A landscape with many valleys, sampled at points; each row gives a point and its height.
A ball rolls from a point to the lowest of its 2 nearest points, and stops where none of them is lower. Distance is the straight distance between rows; heights are no part of it.
<150>: [-37   5  11 -10  -5 -11 -16  -7   4 -25   4  25  22  25   1   8 -11  -5
   6  18  -7   9  22  -3   1 -17  11 -10   6  15 -10  25  30  16 -14  10
  -4]  (h 719)
<686>: [  2   9   0  -4 -15  -5  33   0  -3  -3  32   6   9  -5 -24  13   7   3
  16   6  -8 -18 -12  -9 -15  16   8  22 -33  22 -15  -8  28 -11  -7  -2
 -12]  (h 366)
<1002>: [-10 -14 -19  24 -15  -4   4   2  -3   0  24   4  -8  -1 -11   2   2  -7
  18   2   7   1  18  10  -3  -3  -3   3   0  -2   2   8  30   3   9   8
   0]  (h 627)
<108>: [ 28  25  16  -3  30  23 -10 -11  -1  16 -15 -19   9   7 -30 -12  -5  13
 -19   5   6 -19   4 -12   0 -13  23   9  -5 -12   3 -13 -15  24   1 -29
  16]  (h 517)
<64>: [-23 -20  -8  15 -27   7  10   2 -20  -2  17  26  17   8   8   6  -8  -5
   0   5  13  23  -3  11 -21   3  -9   3  12   3  -4   6   9  -7   2  14
   7]  (h 151)
<52>: [ -7 -13  -1   8 -24 -13  -1  10  10   7  12  10 -14   8   3  14  46  -6
  11  19  -3  19 -18  10   3 -16   2   8  -3  15  29  -8 -16  27 -18  -4
   7]  (h 683)
<491>: [ 19  29   6   1  19  13 -18 -14  16  12  -8 -42   3   4 -17  -5  -6  11
 -10  12   6  -7   0 -18  11 -17   2  -1   0 -13   4  -9 -20   9 -19 -23
  31]  (h 478)
<647>: [  9   9 -10  19  20  24 -15  -1   3   9  10 -31 -22   0   6 -39 -20  15
 -16   4   7 -17 -14  -4  24  -6   7   1  -8  10  -7  -9 -10  27  -4  -3
  28]  (h 565)
<1222>: [  4   1   6 -22  -6 -20  20 -10 -21  -8  -3   4  49 -15  16   7  -4   4
   2 -10  12  17   7 -22 -11  14   5   4  21 -15  -8  21  11 -43  -8  22
   3]  (h 280)
<744>: [  7 -20   7  -3  -3  15  20   8 -26  -5   6  11  -4   5  11  -9   9  -5
  -2   6  14  -2 -20  19 -15   8  -3 -21   1   4  -7 -29 -20  13  -2   3
  -5]  (h 389)
<1145>: [ 11  -4  14 -13 -11 -24  13  -7  -5  -5  -8  -5   5  17  -1   0   7   5
 -11   6   7  -7 -11  10  -4  17  -5  -2 -11   0   7   0  -9  25 -18 -24
  -9]  (h 213)
<1304>: [ 13   5  16   3  20  36  24   4  -8  -3  23  28  -3  -1  -3   4   2   9
  -6   8  -7 -15 -12   7  -5 -15  16 -13 -11  18 -22 -34 -25  10   5  -7
 -15]  (h 118)
<620>: [-14   8   2   2  -3 -13 -27 -10  28   0  -8   2   3   8 -16  23  -3  -4
  14  11 -18 -13  32 -16  18 -10  15  13  -6  12   5  23  42  18 -10  -6
 -16]  (h 442)
<315>: [ 13 -15  -2  -7 -10   7  38   3 -16  -3  16  16  10 -17   3  -3   2   0
  -2  -1  -3  -8 -18  -3  -7  24  -2   2 -24   1  -9 -19  -5 -10  -6  -1
 -18]  (h 438)
<1218>: [ -6 -12  10   5   0  29  -8   5  -4  26 -30  11  18   6   6  -4 -23  -9
 -39  16  -1   2   5  18 -21 -19  15  -9  -5   4   0   1 -26   6  21 -13
  10]  (h 324)
<1113>: [ -1 -23  23  17  -2  26  -1 -10  -8  25 -15  27   6   5   4  18  -7  -6
 -31   4  -3  13  -3  28 -20 -13  10  -4  -3  -1 -10  -4 -19   4  23   1
  -7]  (h 276)
<640>: [ 29   6  15 -22   1 -20  17 -18 -10 -11   5   0  28   0   3  17  -1   2
  11 -13   4  -4 -11  -4  -3  29   1   2  -4 -17  -7  -2  -7 -16 -21  -1
  -8]  (h 321)
<367>: [  3  -1  -4  -1 -14 -13  19   2 -11 -13  32  -3 -10 -17  -8   1  16  -4
  19   1   8  -7 -16  -7 -13  13  -9  15 -21  11 -21 -12  40  -5 -18   5
  -8]  (h 398)
<1071>: [ 25   4  16 -34  20   0   0  13 -28  -4 -16   0   8 -15  25 -20   1 -18
   3 -18  17  -3  -7   5 -13  27  -4 -14  22  -3  -8 -24 -11 -14  -6   0
   6]  (h 393)
<866>: [-23   4 -12  26   3   9   4   6  10 -14  31  13   8  -8   0  -1  -2   1
  18  -2 -14   5  26   4  -4 -17  12  -9  18  -7  -6  17  58 -26  17   8
   3]  (h 172)
<803>: [-17 -15 -15   5  -6   8  -2  15  -1  -1 -27 -19 -15   7   7 -19 -34   5
 -20  14   5  26  -9  -5  -5   0 -13  -4   9   8  -3  14 -24 -21  17  24
   7]  (h 564)
<440>: [ -1  -4  10   6  -6  -5  -5  -2  17  17   2  -4 -16  16  -2  13  33  -1
  -8   9  -8   5  -6  17   0 -32   3   2 -22  14  18 -10 -17  35  -5 -12
  -2]  (h 654)
<968>: [  7  -2 -18 -10   6  12  -6  13  -9   6 -16 -32  -2  -8   1 -34 -22   9
 -15   2  15  -7  -7 -10   3   8   4 -11   9   1  -2  -3 -25 -11  10   3
  29]  (h 539)
<76>: [-45  -2   2  -2 -19 -10 -11  -2  10  -6  -1  13  32  20   0  13 -16  -9
   5  12  -7 -11  28   7   3  -6  10   7   1   7   4  28  38  11   3  12
   9]  (h 701)
<215>: [ 28  -7  20 -18  -7   5  43  -3  -8  14   6  12  29 -14  12   7  -2   4
 -17 -10 -12 -11 -16  -2  -2  34  12   7 -18  -3   6 -16 -23 -22  -2 -17
 -18]  (h 464)
<929>: [ 14  11 -10  12  27  37 -17   2   7   9  -5  -2 -15   2 -26 -28 -14   8
  -8   1 -11 -23   5   1  -2 -32  30  -1   1  11 -12 -19  -6  28   7 -17
  12]  (h 474)
<595>: [  1  -3   3  17 -14 -13  -3   3  10  -6  34   8 -14  -2   3  22  30  -8
  30  17   0  16 -15   1  -8  -4   2  19  -7  23   0  -3  33   5 -23   2
   4]  (h 656)
<802>: [ 20  11   6 -38  18  16  15  -6 -23 -13  12   8  13 -30 -15  -2  10   5
  11 -11   2  -3  -5 -22  -9   7  12 -11  -9  -9 -28 -11  -9 -39  -9   5
 -21]  (h 367)
<615>: [-19  -9   1  20   5  14 -25  -2  -2  14  15  23  14  -3 -21   3   9 -12
  20 -18 -34   2   9  11   5 -14  -5   8  22 -11  13   2  16   2  39 -12
   0]  (h 233)
<594>: [ 12  -6  -5 -15   4  -7   0  -2 -11   4 -12  -6   3  -6 -13  -7 -10  11
   1   5  17 -11  13  -3  -1  10   3 -19   6 -14  -2   3 -14  -2   1 -11
   3]  (h 579)
<586>: [-25 -15 -26  16 -19   9  -4   8   3  12  -6 -15 -15  23   8  -4 -21   8
 -15   1   1  14  -7   3   8  -3 -22  -2  -3   4  14   9 -21  -4  16  22
  11]  (h 580)
<721>: [-15 -12 -16  11 -23 -12  -2  -4   9  21   0  -3   2  17  -8  14   7  -6
  -2   2  -1 -16  11  11   6  -3   2  18 -25   6  22  19  23  26   8   2
  -1]  (h 446)
<499>: [ 46  10  39 -22  15   4  29  -3  -3   7  10  -4  23   0  17   7   1  -2
 -11 -23   1 -14 -11   7  -3  34  11  -2 -10  -5  11 -24 -21  -5 -11 -15
  -4]  (h 492)
<1212>: [ -9   9   1 -21   4  -2 -18   7 -12 -29 -17   0 -12  -9   5 -29   3  -9
   1  22  15  23  -5  -7 -15 -21 -10 -29  18   5 -20  -5 -19   2 -12  -6
  16]  (h 231)
<1278>: [ -6   1 -28  26   9  14 -15   0  10   7   3 -20 -32  -8  14 -26 -35  25
  -4   4 -11  -8   5   1  31   3  10  -6 -12   2  -5   5 -15  -8  13   6
  28]  (h 548)
<631>: [  0  -6  -1  21  12  21   0  -5  -7  15  12  33  -1   4  -9   8  10   4
  -1 -17 -13  -8   7  28  -6 -21  13  -8  -3   1   5 -21 -14  19  24  -6
  -4]  (h 241)
<443>: [ 11  -7  -8 -10   0   3  10  25  -8   6 -31 -21 -13 -17   2 -28  -2  -9
  -9  -8  19  -7 -13   4  -8  27 -13   0  17 -17  10 -13 -20 -22  17  -5
   3]  (h 547)
<506>: [ -3  10  -5 -15 -23 -32  -6 -15  24   3 -20 -31   0  23   7   7   6   3
 -12   6   0   6 -11 -15  10  12 -17   3  -1  15  20  16 -14  18 -24 -17
   2]  (h 342)
<269>: [ 25  19  24 -30  15 -12  -9  20   0 -10 -25   6  -3   9  22  -9  11 -26
   0 -28  15   4  -9  14 -15  24 -21   0  28 -11   0 -22 -11 -14 -18   5
  -1]  (h 419)
<1231>: [ -4  -5   8   0 -26 -31  11  -5  -6  -5  -2  -2   0  23   5  10  14  -5
  -3  18   4   3 -22  10  -7  15  -2  14  -7  18  12   6   8  34 -21  -6
  -8]  (h 261)
<1287>: [ -5   7 -10  13 -14 -17   8  10  15 -13  30  25  -2 -22   2  17  31  -6
  24  27 -10   5 -17 -13   6  -5  11  19 -20  16   9  -3  12   2 -29  -5
   1]  (h 630)
<293>: [-17   4  -4  21   3  10   2   5   2 -17  17  24  -1 -24  -6 -13 -17   9
  -6   1 -10  17  23 -12  -7 -14  19 -11  16 -18 -21  27  40 -35  15  10
  -4]  (h 243)
<33>: [  4 -34  25  20 -11  24   5 -13 -21  21   0  19   1   8   4  15 -15  -9
 -16   3   4  20  -8  17 -20   2   0   5   5   4 -20   4   6  -9  15  12
 -22]  (h 232)
<1232>: [  2   7 -28   8  12  15 -12  12  -7  -3  -6 -27 -27 -13  14 -36 -23  25
  -5   1   9  -7  -4  -7  28  19   2   3   4   6 -15  -7 -18 -14   9  11
  40]  (h 519)
<1268>: [-24 -15 -21  16  -9   8 -10   0   7  29  13 -17 -17  28  14  -1   7  11
 -14 -22   3  -1 -14   8  17  -9 -18   3  -7  13  24  -3 -19  16  18  18
   6]  (h 601)
<1206>: [-19  16  11   2  17  15 -19   6  -2 -21  32  25  21  21   1  31   8  -7
  29 -14 -40   5  -3  -5  -2 -27  12  13  17  18 -13   3  28  -1   6   4
 -14]  (h 164)
<1227>: [  2  -7   5   4  -2   1  -8  -6  10  32 -30 -13   4   0  -5   4 -28  11
 -44   6  -4  -5  10   3  -5  -5   1   5 -19 -13   5  16 -21  -1  21 -20
   0]  (h 617)
<837>: [ 13   4  26 -15  -1 -14   5  -1  -7 -18  -1   6   6   0  10   1   4   0
  -8  13   2   5 -14   0  -8  14  -7 -14   1   3  -3 -11 -23   7 -27 -25
   3]  (h 166)
<136>: [ -7   7  -7  11   1  -6  -2  13  15  -5  16  40   1  -6   5  26  26   0
  12  23 -18  -2  -6   4  12 -21  17  12 -14  17  19  -2 -13  21 -18 -11
  -3]  (h 594)
<1098>: [-13   3   0  12   5  -8 -18   0  14  -3  -3  17  11  14  -7  36   4 -14
  16  -2 -22 -18  14   8   9 -13  18  24 -11  13   7  10  40  25   4  -2
 -13]  (h 497)
<483>: [-13 -14  -2  25  -7  20 -15  -7   0  21   9  21  -2   6 -14   1  -4  -9
   2 -11 -19  10   9  17  -7 -18   0  -4  14 -12   5   3 -10   0  32   0
   1]  (h 158)
<666>: [-25 -19  -7  13 -18  -3 -22  -8   7  25  10   1  12  17  -9  16  16 -13
  -4 -22 -12  -5   5  15  11 -11  -3  20 -10   9  28  12   8  20  25   6
   9]  (h 488)
<903>: [ 34  -7  12 -15   9   0  15   1 -13   8  -8 -11   0 -12   0  -4  -2   2
   1 -11  16 -17   2   5  -4  27   7 -11   5 -26   7 -18 -10  -6  -4 -17
   6]  (h 559)
<538>: [  3   9 -23  11  10  -3   4  -4   8  11  -8 -41 -31   2  17  -6 -13  31
 -11 -11  13 -16  -7  -8  38  30 -15   3 -15  -7  15  -2 -13  -3   3  -4
  16]  (h 465)
<266>: [ -8 -12 -25   2 -25 -10  16  13  -3  -3 -18 -20  -8   9  -5 -11  -1   2
 -15  -1  16  -7  -9   0   3  21 -22   5  -4  -3  19   9  -6  -3   8   1
 -10]  (h 503)
<1169>: [ -9  29   2  -4  15   0  -8   0   3 -31  13  24  -2 -20  -4  11   6  17
   9  13 -10  13   3 -26  -2 -20  16 -10   4  -6 -21  -9 -12 -17 -28 -20
  -8]  (h 418)
<127>: [ 25   7  24 -10   9  -4  30 -10   6  -4  19   6 -12 -22 -10   9  12  15
  -2   2 -11 -14 -19   0   1  14  -2   8 -26  -9   1 -28  -9   7 -21 -23
 -18]  (h 270)
<1003>: [ 25  11  14 -14  -6 -11  34 -15   1   3  24   5  12  -8 -22  13   4  14
   2  -3 -10 -21 -17 -11   0  32   5  26 -34   2  -2  -8   7  -2 -15 -13
 -23]  (h 325)
<144>: [ 12   2 -16  21  15   4 -12 -10  28  20  10 -31 -44  -4   7 -12 -10  15
   5  -2 -10 -13  -4  -8  31 -17  -6  -9 -22  15   8   0   3  19  -3  -1
   1]  (h 578)
<56>: [-22   9  11 -22 -11 -31 -13 -17   1 -21  -8  12  25  18   0   5  -9   4
   0  21   1  19  13 -10  -1   2   2  -9  14  11  -7  23   4  15 -27  -2
  -4]  (h 734)
<534>: [ -5 -12   2  -1 -24 -23  15   4 -14  -6 -15   4  21  -7   7   0 -17   5
 -10  10  18  16   9 -10  -6  27  -6  11  14 -12   2  25   9 -19   1  -1
   0]  (h 223)
<265>: [ 33  10  15 -43  10   3  26  -8 -13  -5  11   0  30 -18 -10  10   7 -11
  11 -17  -7  -5  -6 -11 -14  27   5  -3  -9  -6 -11 -10 -20 -35 -11   8
 -18]  (h 345)
<354>: [-33 -13   1  -1 -13   4  -6  -4 -20  -9  25  34  22  25  -2   8   0  -6
  14  -3   3  16   8  15  -9  -7  -4  -8  13  13  -3  10   7  12   0  16
   7]  (h 116)
<267>: [  4  14  18 -25   6  -8  -6   8 -13 -29 -10   9   6 -13  18 -14   8 -11
   1  13   9  18 -11  -8 -16   0 -12 -19  13  -6 -14 -15 -24  -6 -23 -19
  18]  (h 202)
<1123>: [  6  16  11 -22  14  -4   1 -11 -11 -27   9  14   6 -20  -5   2   7  10
   9   7   3  13  -7 -20  -8  -2   2 -17  -2  -7 -33  -8  -6 -21 -25  -3
 -12]  (h 390)
<698>: [ 21 -12  -9  21  11   6 -13  -6  18  18  17   1 -24   4 -26   8  23  -9
  28  -2 -19  -2   6   8  12 -28   0   2  -1   7  18   2  23  23  13   0
 -16]  (h 264)
<1244>: [  3  -4 -20  15   8  26  -6   7   7  17  -7   5  -8  -2 -14 -21 -20   7
 -11   7  -7 -18  12  10  -8 -24  21 -11  -6  -5  -3  -6 -14   7  21 -12
  11]  (h 420)
<74>: [ 30  29  19 -30  16 -21   5   2  -4 -23 -19   0  11  -3  35   4   6 -22
  15 -11   5  11  -2   4 -14  -5  -6 -10  12 -34 -17   6   0 -28 -26  25
   1]  (h 328)
<854>: [ 22 -12  12  -7   0   0  23   0 -16  16  -6  -2   1 -44   8   1  -5  -5
   1 -10   7   9  -9  -9 -10  29  -6  13   8 -34  -9  -9   1 -42  -2  -2
 -16]  (h 509)
<220>: [ 42   9  30 -19  12  -4  17   1   3   2  -2 -21  -7  -1   3  -2  12   0
  -6 -17   8  -9  -8  11  -7  25  -2   0  -6 -24  17 -27 -10  13 -16 -29
   6]  (h 529)
<782>: [ -9  -2  -3  10 -20  -7 -23  -2  32   7   0 -15  -8  16  -7  14   9 -15
  19  15 -11   4  12  -6  11 -12  -3   7  -6  23  13  25  30  20 -15  11
  -5]  (h 381)
<664>: [ -6  -9  -2 -15   2   2  -3  16 -12   2 -32 -25   1 -11   8 -28 -33   4
 -16  11  12  18   0 -11  -6   1   4  -8  28   7  -3  12 -32 -31  12  10
  21]  (h 552)
<943>: [-15 -10 -15   8 -16   1 -25  -1  22   1   5 -22 -16  20   1   4   6 -12
  11   8  -7  17  -4  -7  12 -22 -18  -7   2  24  11  10   2  16 -16  22
  -2]  (h 333)
<1101>: [  3  11  -5  -8   1 -18   3  -6  21   7 -12 -47  -6  27  19  -7   1  19
 -25 -13  11 -13 -19 -13  19  16 -20  -1 -10   7  20   3 -13  18 -13 -17
   2]  (h 386)
<720>: [ -9  -8 -12   9  -4   4   7   4 -19 -20   7  23  -7 -37   1 -25  -4   2
   0   0  14  22  14 -11  -9  -7   9 -16  10 -16 -24  16  20 -28  16  21
   0]  (h 289)
<345>: [-13  -1 -14  -8 -29 -29   1  -5   7  -3 -12 -28  -4  27  -4   2   5  -2
  -4  11  11  -3  -9  -8   8  20 -14  12  -4  23  17  20  17  25 -14   3
 -10]  (h 303)
<621>: [-22  -8  -1  10 -15   0 -15  -8  16  15 -26   0  11   8  -8  14 -28  -5
 -32   6 -15  -1  18   5   0  -8  -5  10 -21 -10   6  29  -1   5  18  -2
  -3]  (h 647)
<759>: [-14 -19  22  19 -20  19  -2  -7 -12  10  24  24   8  11   1  13 -14  -6
  -2  -6   3  32   0  12 -25   2  -8   8  17   9 -22   5  24 -21  15  11
   1]  (h 191)
<806>: [  5  19  -3   3  11  -5  -9  -9  22   4 -10 -52 -27   0  18  -4  -4  19
 -10   2  11  -3 -18 -19  29  12 -24  -2  -3   5   9  -8 -15   9 -18 -10
  18]  (h 427)
<584>: [-17  15   2   2  14   9  -8   2  -5 -20  16  40  15  21   0  33  -7  -4
   7  -6 -31  -7   3   2  -3 -19  14  10  -3  18 -17   1   5  14  -1   6
 -24]  (h 229)
<1347>: [-19   0 -18  -5  -4  -3 -17   2   1 -20  -6 -12 -29   5   0 -19   6 -13
   9  15   6  22  -4  -6  -6 -29 -16 -25  15  14 -11  -1 -14   7  -7  18
   4]  (h 260)
<426>: [ 16  32   7 -25  22  -6  -6  -6   3 -18 -27 -34  -3  -5   7  -9   5  -6
  13  13  14   8  13 -11  -3 -19   0 -22  26 -30 -19  14  -9 -18  -7  26
  28]  (h 382)
<1255>: [-20   8   2  12  15   7 -14   3   5 -19  29  14  12  11  -2  10   8  -7
  34  -1 -22   1  18   5   4 -25  14  -8  21   8 -10  14  52  -3   1   6
  -8]  (h 235)
<1176>: [ 27  16  17 -29  17 -10  -5  12  -5 -14 -36 -20  10  17  17 -12  -4 -32
   6 -19  28  -2   1   2 -12   6 -11  -8  30  -7   8  -5 -17 -15  -8  14
  17]  (h 441)
<840>: [ 16   5  15  15  10  -3  18  -1  11  -7  23  18 -27 -19 -11  12  19  15
   6  14 -17  -8 -15   0   3 -18   5  12 -24   1   3 -24  -5  13 -20 -24
 -23]  (h 190)
<634>: [ 23  -7  20   1  -1   7  11   0   7  39 -27 -24   7  -3   5  -5 -12  11
 -40  -4   6  -7   2   0 -12   7   8   9 -12 -20  18   4 -23  -6  20 -35
   7]  (h 586)
<555>: [-17  14   3  -4   4  -9  -6  -6  -2 -37  22  19   7  -5  -3  -1   6   7
   6   8  -2  18  12 -18  -3 -18  11 -14   1   8 -25  13  38  -7 -23   9
 -10]  (h 489)
<688>: [ -1  13 -10  16  23   7 -21 -13  14  11   0 -31 -38 -10  10 -12 -22  28
   6   0  -6 -13  12  -9  48   9   3 -11 -12  10  -3   5  -4  12  -6   1
  19]  (h 584)
<1083>: [  6 -17 -11  -1 -11   0  27  24   5   1 -26 -18 -13  -1   0 -21  13  -3
 -22 -13  17 -12 -23  16  -8  31 -19   4  -3 -16  27 -15  -9  -3  13 -12
 -15]  (h 535)
<93>: [  1 -11  -8 -16 -17 -24  13  11  -6 -16 -31  -3  11   8   1 -13   1  -9
  -9 -12  25  -6 -10   1  -1  40 -21   8  19  -8  18   7  -6 -14   5   0
  -8]  (h 479)
<228>: [ -8 -15  -8   4  -8   1  -7  -5  10  27   5 -21 -12  31   4   2  23   9
 -13 -12   0  -4 -12  15   5 -22  -9  -1 -19  14  17  -7 -13  37   3   5
  -3]  (h 624)
<204>: [-40  -2   4  11 -24  -4 -10   0  21   0 -13   2  18   9  -5   6 -29  -5
 -12  16 -14   4  37  -3   3  -5   0  10  -1  -4   4  39  28  -6  15   9
   6]  (h 678)
<380>: [ 14 -18   6 -18  -6  -1  25  18 -21 -12 -14  10  11   2  24 -17   6 -10
 -12  -4  12  -3 -22  14 -13  33  -8 -15   3   3   6 -23 -15   0  -5  -5
 -12]  (h 368)
<255>: [-10  -8  -6   9  10  15  -4  -8   8  18  -7   7   6  10  -9  12  15   2
 -21 -24  -9 -11  11  27  -7 -29  13   0 -27   0  18 -15 -15  28  32  -3
   3]  (h 318)
<575>: [ 10  30  -5 -14  16   1 -17 -14  15  -5 -17 -48 -20  -9  -2  -7  -2   6
  11  10  10   2   5 -19  13  -6 -11 -13  14 -13 -18  -1 -17 -13  -9  18
  28]  (h 406)
<492>: [ 21 -13   9  -8   4  -6  11   8 -12  15 -27 -18 -14 -32   6  -7  -8  -8
  -4  -3  15   5  -4  -2 -12  26  -1   6  26 -32   1   0 -16 -37  12  -3
  -1]  (h 528)
<629>: [ -3  -4  10  -4 -15 -14  11 -10  -8   1   0  17  45 -12   3  14 -18  17
 -11   5   4  11   6 -18  -9  21   6  11   5 -11 -10  16  10 -34  -9  -3
  -8]  (h 255)
<672>: [ 17  28   9 -22   9 -19  -2  -8   1 -20 -17 -12  -1 -12  12   5  14 -10
  18   4  10  14   4  -3  -5  -6 -13 -12  21 -41 -14   2  -6 -17 -19   7
  14]  (h 357)
<129>: [  1  -9 -13   5  -8  -8   2  -6  -2   5   1  -1 -14  -5 -20  -5  -4   3
   5   6   7 -13  15  -1   5   2   1  -9  -9  -6   0   5   6  14  -3  -6
 -10]  (h 600)
<978>: [  0   3 -10  -4  -7 -15   9   8 -16 -17   9   0 -22 -24  -3 -16  21  -5
  17  -7  18  -6  -2  -8   0  16 -24   9   1 -13 -25  -3  33  -4  -5   8
 -15]  (h 432)
<191>: [  1  31  -9   4  12   7 -24 -14  28   8  -4 -39 -20 -22  -2  -7  -7  14
   3  14   0   3   2 -29  23 -14  -3 -11   7   0  -3  -9 -17  -1 -24  -5
  35]  (h 437)
<197>: [-11 -18 -21   2  -9   4   8  12 -19 -12 -11   8 -14 -13   0 -25  -8  -6
   3  10  18   9   4   0 -14   0  -6 -15  14  -9 -10   7  -8 -10  13  17
   2]  (h 320)
<333>: [-23  23  -3   2   9   7 -10   7   5 -37  25  35   3  -1   1  12   2   3
  12   9 -25  26   3 -20  -5 -31  17  -7   5  11 -20   6  11 -10 -22  -1
 -18]  (h 456)
<553>: [-25  -6  12   9  -7  -3 -22  -8  -8   3  26  35  23  21  -8  19  10 -12
  13 -13 -13   0   5  15  -1  -2   6  12   3  21   3   1  15  18   8   7
   3]  (h 163)
<8>: [ 10   7   0 -28   2 -22   3  14   1 -15 -42 -15  11  16   7 -15  -2 -14
   0 -26  25 -12  -3   1   3  26 -25  -1  28  -7  17   6 -18 -28   8  19
   3]  (h 460)
<532>: [ 19  13  10  -2  16  22   4  -4  -1  33 -22 -15  29   2  -8 -16  -9  15
 -38  -7  10 -18   9  -9  -4  -4  22  10 -17 -13  16  -4 -22  12  18 -31
  20]  (h 553)
<795>: [-20 -20   5   5 -25  -6   7   5 -11   1 -12  14  20   9   8   3 -25  -6
 -19  20   9  27   7   5 -16   7  -6   5  13   0  -2  28   6  -8   5   9
  -4]  (h 189)
<316>: [ -8   7   7  15   7  -3 -21   6  21  -6   4  32   1   9   0  40  19 -15
  12  10 -29   4   0   6   8 -25  16  22  -7  13  10   4  10  24  -8  -5
 -13]  (h 550)
<1286>: [  6  -6   3   4  10  24   5   8 -12  16 -15  18  13   1  -2  -8 -11   4
 -19  10   5 -16   8  15 -11 -10  22 -17 -12   1  -4 -16 -18  16  12 -19
   5]  (h 371)
<245>: [ 19   1  -3 -22   2 -10  11   8 -20   2  -4   5   2 -28  14  -8  10  -6
  11 -25  14  -5  -7  -6  -5  35 -17  11   9 -37  -8 -10  10 -28   0  13
 -14]  (h 490)
<103>: [-19  -7 -13  -1  -2   2 -22  -5  10  -5   2  -7 -10  22  -9 -11 -13  -9
  13  11  -8   9  13  -1   5 -27  -6 -27   7  16   1  14  -2  14  -3  17
   1]  (h 295)
<520>: [  3 -15  -8  10  -9  13  19  -4 -23  -8  28  25  -4  -6  -3  -1  10  -4
  14  -2   5   1  -9   6 -11   4  -3  -9 -10   1 -16 -15   4  -1  -4   8
 -12]  (h 413)
<995>: [  5 -12  -6  17  14   7 -23   4   7  22  24   7   4   0 -23   9  27  -8
  32 -19 -26  -7   8  14  17  -9  -3  12  15   4  20   1  32  15  34  -9
  -6]  (h 307)
<180>: [-13 -13  -4   2 -13 -12 -20   7   6  -2  31 -10 -15  11  -4   9  26 -11
  37  -8   8  14  10   7   0  -2 -12   2  28  32   4   6  42   2   9  16
  13]  (h 668)
<950>: [-16 -14 -25  18 -20  -4   1  14  -6  -3  21 -13 -24   4 -12  -1  22 -11
  26  -6  20   5   9   5  -1   3 -18   8  15  15   7   0  31  -3  14  22
   3]  (h 649)
<257>: [ 14  11 -15  19  28  22 -18  -7  22  20   7 -21 -23  -3  -9 -27 -19  16
  -7   0 -11 -28   0  -2  16 -29  12  -6 -13  11  -3 -11  -2  23   4 -10
  13]  (h 524)
<713>: [  5  17 -19   4  18  -3   1   1   0  -4 -27 -36 -16   2  17  -7 -16  24
   4  -7  13  -4  -5  -9  34  34 -14   6   4 -12   3  -4 -22 -33   9  20
  26]  (h 495)
<1353>: [ -4 -24  -4  -7 -10   4  18  13 -27  -9 -20  13   9 -16  23 -17  -7 -11
  -9   6  16  14 -13   2 -16  16  -9  -9  19  -4  -4  -6 -14 -19   4   1
  -7]  (h 343)
<902>: [-17  -4 -21  17  -8  -1 -10  -7  25  24  -2 -13  -4   2  -9  10 -11  -2
   0  -5 -21 -18  21  -3  27  -9  -3  13 -29   3  19  27  21  11  15   7
  -7]  (h 496)
<105>: [-11  -4  14   5  26   8 -16  -5   6  -5  -1  20   3  16  -8  34  21  -5
 -12 -23 -18  -8   5  25   1 -24  20   7 -13  17  17 -19 -11  40  22  -4
  -9]  (h 391)
<326>: [ -1   1   1  14   8  28  21  -2  -7   6  18  40   8   1  -4  24   2   9
  -9  -7 -15 -15  -2  13  -4 -13  15   3 -19   8  -8 -25 -15  10  17   4
 -19]  (h 185)
<347>: [-17  -4 -26  25  -9   3  -7   1  19   9   8 -19 -20  -6 -14 -11 -19   1
  11   3 -20   0  26 -11  22  -5  -5   1 -13  -5  10  23  15  -9  18  16
  -1]  (h 540)
<953>: [ -4   5 -12 -13  -6 -12   8  20 -18 -11 -12   2 -18 -26   0 -24  15   2
  10  -5  25  -2   5  -9   3  26 -24  14  17 -32 -15   7  21 -25  14  14
  -9]  (h 462)
<1292>: [-18   1   6  13   0  10   2 -10  -7   5  24  41  23   5  -7  35  11  -4
  -7 -24 -26 -10  -2  18  -1  -1  13  25 -13  14   3 -13   0  11  24   8
  -7]  (h 230)
<930>: [ 22   8  17 -26  12 -20  11 -14 -16 -21  -6  -1  37  -1  16  12  -6  -4
  13  -8  13   2   0  -7 -10   7   7 -16  14 -20 -12   9  -7 -25 -20  16
  -3]  (h 300)
<29>: [ 20  -2   1  21  17   0   1  -4  19   5   8  11 -35  -9 -18   6  15   6
  17   9 -17  -6   5   5   5 -34   9   3 -12   3   8 -14   6  19  -6 -24
 -23]  (h 149)

For each start below, name the point where the ball stops.
<257> | <354>
<316> | <837>
<713> | <837>
<950> | <866>
<440> | <1232>
<315> | <866>
<180> | <866>
<443> | <29>
